Each row is a point on a landscape with many peaks, with its height.
From any point a climber steps to the highest of the 2 points nearest to it. It stops when none of these is higher. Distance is the straight distance between rows; heights are no part of it.
(818): [153 106 132 147 159  90 130 150 152 123 133 115 134 153 129 158 121 142
 143 109 142]  height 4.33
(756): [100 170  73 132 109 172 180  89 111 153 124 181 119 117 121 107 148 120
 129 140 124]  height 5.48
(390): [143 143 104 131 168 134 179 179 140 167 103 128 128 153 109 212 141 145
 167  98 146]  height 4.22
(260): [111 144  61 126  81 101 121 111 136  71 109 124 141 119 127  60 108 113
  91 205  79]  height 4.65
(40): [144  94 142 146 145 138  71 150 128 122 137 125 107 100 113 106 120 150
 124 150 133]  height 5.84
(65): [117 114 188 134 170  83 117 121 160 117 161  96 117 162 142 167 142 156
 120 106 164]  height 4.16
(271): [158 121  88 129 122 170 189 119 167 117 105 147 113 121  99 210 136 106
 125 151 139]  height 4.11
(520): [148  76 162 137  93 114  62 145 102 138 123 121 125  69 112  78  61 153
 103 158 127]  height 3.62
(235): [ 87 176 137 134 160 172 171  99 114 150 121 134 149 138 120 120 180 127
 165 100 135]  height 2.51
(173): [107 117 129  83 137 213 108 159 116 127 108 162 131  86 123 112 187  93
 140 137 108]  height 5.87
(902): [121 105 153 145 160 109 121 120 182 159 163 144  64 111 100 172 114 158
  83 145 183]  height 5.64
(329): [ 99  82 165 107 109  84  85 102 149 132 128 121 150 134 165 101  87 128
  83 103 141]  height 1.83
(46): [149 119 118 160 138 167  83 144 103 122 124 136 116  98 113  71 150 131
 137 147 106]  height 6.06
(923): [133 128 117 155 155  91 106 169 100 189 143 143 122 161 150 129 116 171
 159  93 127]  height 0.67
(858): [171 117 183 135 127 100 104 147 111  57 142  72 169 150 143 141 121 141
 171 120 108]  height 3.39
(627): [120 149 166 147 157 149 110 136  79 123 131 105 151 139 139 100 172 144
 178 106 114]  height 3.17
(128): [102 172  74 155 142 158 160  81 135 153 128 166  91 118 111  79 176 131
 111 138 146]  height 5.94
(819): [152 137  89 160 118 130 161 110 129 126 135 147 133 127 110 118 131 123
 146 133 117]  height 3.94
(285): [153  76 101 116 117  96 111 149 182  73  75 117 151 119 111 123 102  85
 117 135 124]  height 3.08
(553): [129  79 175 101 133  82  84 193 157 143 109 110  64  91  99 197  70 164
 121 149 161]  height 3.36
(844): [103 164 180 118 147 146 142 135  89 149 142 125 142 156 158 174 153 151
 168  98 133]  height 2.20
(946): [154 106  76 124 123 112 159 134 181  94  87 133 140 132 110 150 126  87
 131 130 122]  height 3.20
(1044): [123 108 166 131 132 142 110 112 163 130 154 143  75  76  92 146 106 146
  88 171 171]  height 5.42
(22): [118 172  81 179 138 158 170 116  86 131  96 133 147 115  95  69 148 104
 184 127  86]  height 4.39
(506): [154 118  94 143 143  92 174 135 173 141 114 136 139 164 125 174 119 119
 133  92 152]  height 4.52
(1042): [130 136  66 133 100 105 136 119 105 120  92 134 167 142 147  72 121  94
 147 122  71]  height 4.17
(53): [101 132 151  60 155 209 159 141 141 102 108 128 148 116 118 163 203  80
 134 122 130]  height 5.68
(622): [150 130  72 187 126  81 116  92 122 119 128  93 120 164 117  31 132 139
  89 128 110]  height 5.51
(446): [139 139  46 134 103 105 196 106 175 114  98 156 129 144 113 151 116 103
 122 145 122]  height 3.40
(1095): [111 117 128 118  73 124 115  89 119 177 157 170 116  99 144 105  61 131
  76 139 139]  height 1.42
(725): [145 155  58 148  90 112 185  92 132 106 135 137 133 130 104 112 109 112
 131 166 110]  height 3.68
(771): [155 110  96 106 141 153 172 155 181 145  94 134 124 132 114 221 135 101
 112 118 156]  height 4.23
(794): [ 88  92 144  81  95 105 119  85 166 114 115 134 140 124 150 123 102 114
  72 128 144]  height 1.72
(1007): [145 129 175 133 146 122  92 162  90  90 125  82 162 148 147 122 153 142
 185 109  99]  height 3.29
(157): [135 122  76 104  98 143 151 144 138 176  92 174 159 141 154 156 102  96
 124  93 124]  height 3.78
(304): [ 82 100 156  86  66 130 113  91 139 158 110 159 134  99 151 131  66 114
  72 133 138]  height 1.59
(472): [138  99 193 116  94 142  74 146  93 119 142 120 131  73 128 127  73 150
 132 158 126]  height 3.73
(1056): [ 89 192  61 132 100 148 167  82 102 131 115 158 127 122 128  64 151 113
 125 165  98]  height 5.04
(345): [157 101 185 137 110  90  84 114 115  65 150  73 172 133 146 109  93 136
 133 122 114]  height 3.49
(343): [105 113 202 108 124  71  76 162 127 150 143  95  40  90  92 195  72 177
 122 155 154]  height 3.46
(175): [177 149 104 209 165 112 132 108 134 118 173  87  89 128  82  75 155 160
 123 145 154]  height 5.52
(164): [127 167 176 125 140 192 137 131  99 120 156 138 102 108 126 177 159 148
 159 146 140]  height 5.65
(1029): [ 60 179 104 110 133 161 178  76 122 130 105 147 142 138 135  98 185 102
 133 116 126]  height 2.71
(425): [133 115 107  70 115 154 128 187 121 139  78 149 187 129 153 136 136  69
 140  94 100]  height 6.07
(607): [161 155 159 156 119 145 164  98 128 120 201 114  96 109 102 165 117 154
 125 161 164]  height 5.19
(443): [115 101 116  42 167 149 147 156 181  92  92 121 153 118 109 147 181  57
  88 117 138]  height 5.96
(875): [101 149 120 130 136 159 136  82 145 147 153 168  88 114 131 106 157 129
  96 133 160]  height 6.41
(205): [122 118 128  89 125 174 114 177 107 161 106 163 157 123 153 141 137 110
 149 105 110]  height 5.88
(1027): [129 117 136 138  95 132 115 124 107 195 164 172 116 120 148 144  62 144
 109 125 130]  height 1.27
(369): [185 113  85 200 139  91 112 120 126 119 154  97 115 134  93  61 122 151
 118 138 123]  height 5.83
(470): [105 138 207 111 138 106  57 164  94 122 161  92  87 127 157 154 119 170
 147 123 124]  height 3.72
(774): [125  92  90  76 127 148 116 166 153 131  81 150 150 112 133 113 142  73
 113 113 117]  height 6.28
(21): [124 107 204 111 138 143  98 143 147 121 141 120  70  73  86 181 109 160
 111 180 165]  height 5.27
(815): [148 187 175 145 131 168 169 109 101 123 187 113  98 122 112 189 140 162
 159 154 153]  height 5.43
(830): [135 166 140 166 142 107 138 139  75 183 173 132 125 161 145 139 111 182
 168 104 131]  height 0.80
(525): [104  79 103 115 131 129 101 116 177 139 107 154  90  88 106  93 115 125
  73 148 153]  height 3.34
(801): [129 134 129 115 123 181 137 135 112 109 113 148 143 108 125 127 160 107
 157 136 108]  height 6.05
(508): [ 78 187  98 102 109 154 197  66 145  96 109 147 130 137 128 134 168 102
 112 158 119]  height 2.95
(870): [ 95 127  98 103  82  99 116  83 147  83 110 132 138 121 138  77  98 122
  77 169 116]  height 4.38
(121): [100 178 146 144 152 168 170 117  85 177 137 144 147 145 135 154 147 151
 181  92 139]  height 2.34
(907): [111  77 144 116 103 134  82 120 132 143 109 151 112  70 119  83  85 138
  86 150 144]  height 3.48
(15): [136 157 140 138  91 168 119 103  84 153 182 156 115  96 143 100 104 139
 119 143 136]  height 0.37
(531): [116 102 153 121 124  80 112 111 141 141 139 125 162 169 179 120 109 131
 111  81 133]  height 1.94
(148): [107 125 124  87 159 197 127 182 109 168 110 166 126 110 125 139 179 113
 149 118 122]  height 6.08
(603): [135  60 120  99 143  79  82 165 183 104  85 107 156 128 126 110 112 101
  99 104 137]  height 3.00
(639): [156 153 162 182 171 131  90 108 107 105 139  64 119 156 120  56 183 156
 129 117 126]  height 5.06
(1000): [110 110 152  60 189 172 131 168 155 101 114 114 141 122 110 147 201  93
 122 117 140]  height 5.81
(589): [122 130 172 131 129 100 123 127 112 138 153 118 150 167 167 158 125 148
 146  93 136]  height 2.08
(183): [144 129 130 168 145 134  93 115  96 102 114  88 142 149 126  46 172 125
 137 114  92]  height 4.85
(218): [125  97 153 135 160  73 142 110 194 126 150 111 123 169 136 173 124 137
  94  97 175]  height 4.02
(56): [125 121 100 114  66  74 137  84 145  82 125 120 161 142 153 105  75 114
  98 142 114]  height 4.10
(320): [123 121 114 116  93 133 107 123  87  96  92 126 184 131 164  68 139  87
 151 113  65]  height 4.44
(519): [149 129 141 149 105  88 120 143 105 183 174 142 120 143 155 166  61 167
 133 115 133]  height 1.15
(586): [153 150 153 148 116  92 146 144  94 160 171 110 118 165 151 213  77 173
 156 112 133]  height 1.05
(1072): [124 117 103 156 165 125  83 170  96 206 129 155 113 146 145  86 141 163
 130 100 121]  height 0.56
(114): [153 122 112 173 156 114 129 128 135 127 148 131 118 135 110 116 140 147
 143 122 142]  height 4.15
(991): [109 131 152 138 136 125 139  89 157 152 172 149  87 129 131 155 122 132
  87 128 169]  height 5.95
(857): [124 119 214 107 107 122  77 149  94 107 159  97 123 118 149 164  88 158
 142 138 128]  height 3.84
(171): [126  98 119 114 149 186  68 166 113 128  99 139 122  92 122  73 172 111
 133 140 102]  height 5.85
(251): [149  85 158  94 120 126 103 195 160 148  89 119 104 101 115 221  67 136
 112 140 157]  height 3.30
(226): [139 146  87 156 146 152 177 136 125 126  96 140 142 120  89 123 157 104
 182 120 105]  height 4.14
(1089): [149 161 145 178 127 102 117 115  82 178 206 108 115 146 147  93 106 177
 134 119 143]  height 0.64
(241): [150 125 124 137 129 118 189  98 164 114 131 122 133 158 123 200 125 126
 127 116 153]  height 4.72
(971): [155 127  95 115 154 117 181 179 173 147  88 115 152 167 125 212 135 102
 135  80 160]  height 4.35
(416): [147 117 135 141 112 135  80 121  86  73 106  93 168 132 142  49 148 100
 145 124  68]  height 4.64
(637): [161 141 149 157 101 123 119 112 100 143 202 119 120 114 129 111  91 157
 125 141 144]  height 0.49
(516): [139 102  99  52 147 160 139 187 168 127  80 140 155 121 122 165 143  64
  97 105 142]  height 6.10
(60): [158 142 142 140 108 137 177  89 128 104 166 120 135 135 115 180 114 133
 134 139 141]  height 4.94
(567): [154 151 131 191 180 134 128 105 124 101 135  87 109 133  91  77 190 142
 142 130 131]  height 5.25
(581): [157 156 156 166 146  72 142 144 101 130 184  93 100 165 127 178 109 188
 171 116 142]  height 0.95
(936): [106 103 142 113 166 144  54 187 100 181 127 131 115 135 163  90 149 152
 122 104 119]  height 0.46
(1098): [108 139  76 150 123  92 127  87 138 109 111 117 129 156 135  50 149 123
  99 138 102]  height 5.21
(204): [126 131  67 112  92 139 148 128 120 144  93 171 156 130 142 110 119  92
 140 120  96]  height 3.90
(457): [ 94 153  62 102 115 125 202  88 182 103  99 153 126 148 121 156 146 103
 102 159 131]  height 3.16
(147): [137 133 125 125 137 137 154 156 123 164 122 149 141 147 136 183 126 138
 156 103 134]  height 4.08
(838): [ 98 137 216 102 115  95  64 154  99 133 168  89  50  96 124 184  91 168
 142 142 134]  height 3.58
(496): [123 133  99 110 121 177 153 131 127  84  88 144 133  95 106 105 176  73
 153 159  83]  height 5.79
(245): [ 97 162  71 134 106 104 142  99 127  82  98 120 141 144 130  56 148 101
 111 178  74]  height 4.92
(222): [105 141 167  95 169 189 121 154 120 138 133 146 107 112 127 159 189 136
 148 129 142]  height 5.86
(629): [ 92 193  69 156 123 139 184  93 100 111  94 128 136 123 100  57 160  98
 159 161  79]  height 4.68
(578): [134 113 123 107 112 125 129 167 126 183 111 155 151 151 167 175  91 115
 124  89 129]  height 3.93
(397): [124 125  96 123  94  63 136  96 144  84 106 109 178 169 162  95 110 104
 119 111  97]  height 3.85
(679): [136 126 194 149 143 102 100 114 126 101 176  94 111 136 133 137 120 158
 117 132 155]  height 4.01
(1091): [153 105 140 139 107  66 112  90 138  66 137  85 171 157 148 101 102 124
 120 112 116]  height 3.64

Where does a climber stop that starts at each point below?
(858): (369)
(390): (148)
(226): (875)
(204): (369)
(519): (446)
(114): (148)
(589): (446)
(218): (148)
(771): (148)
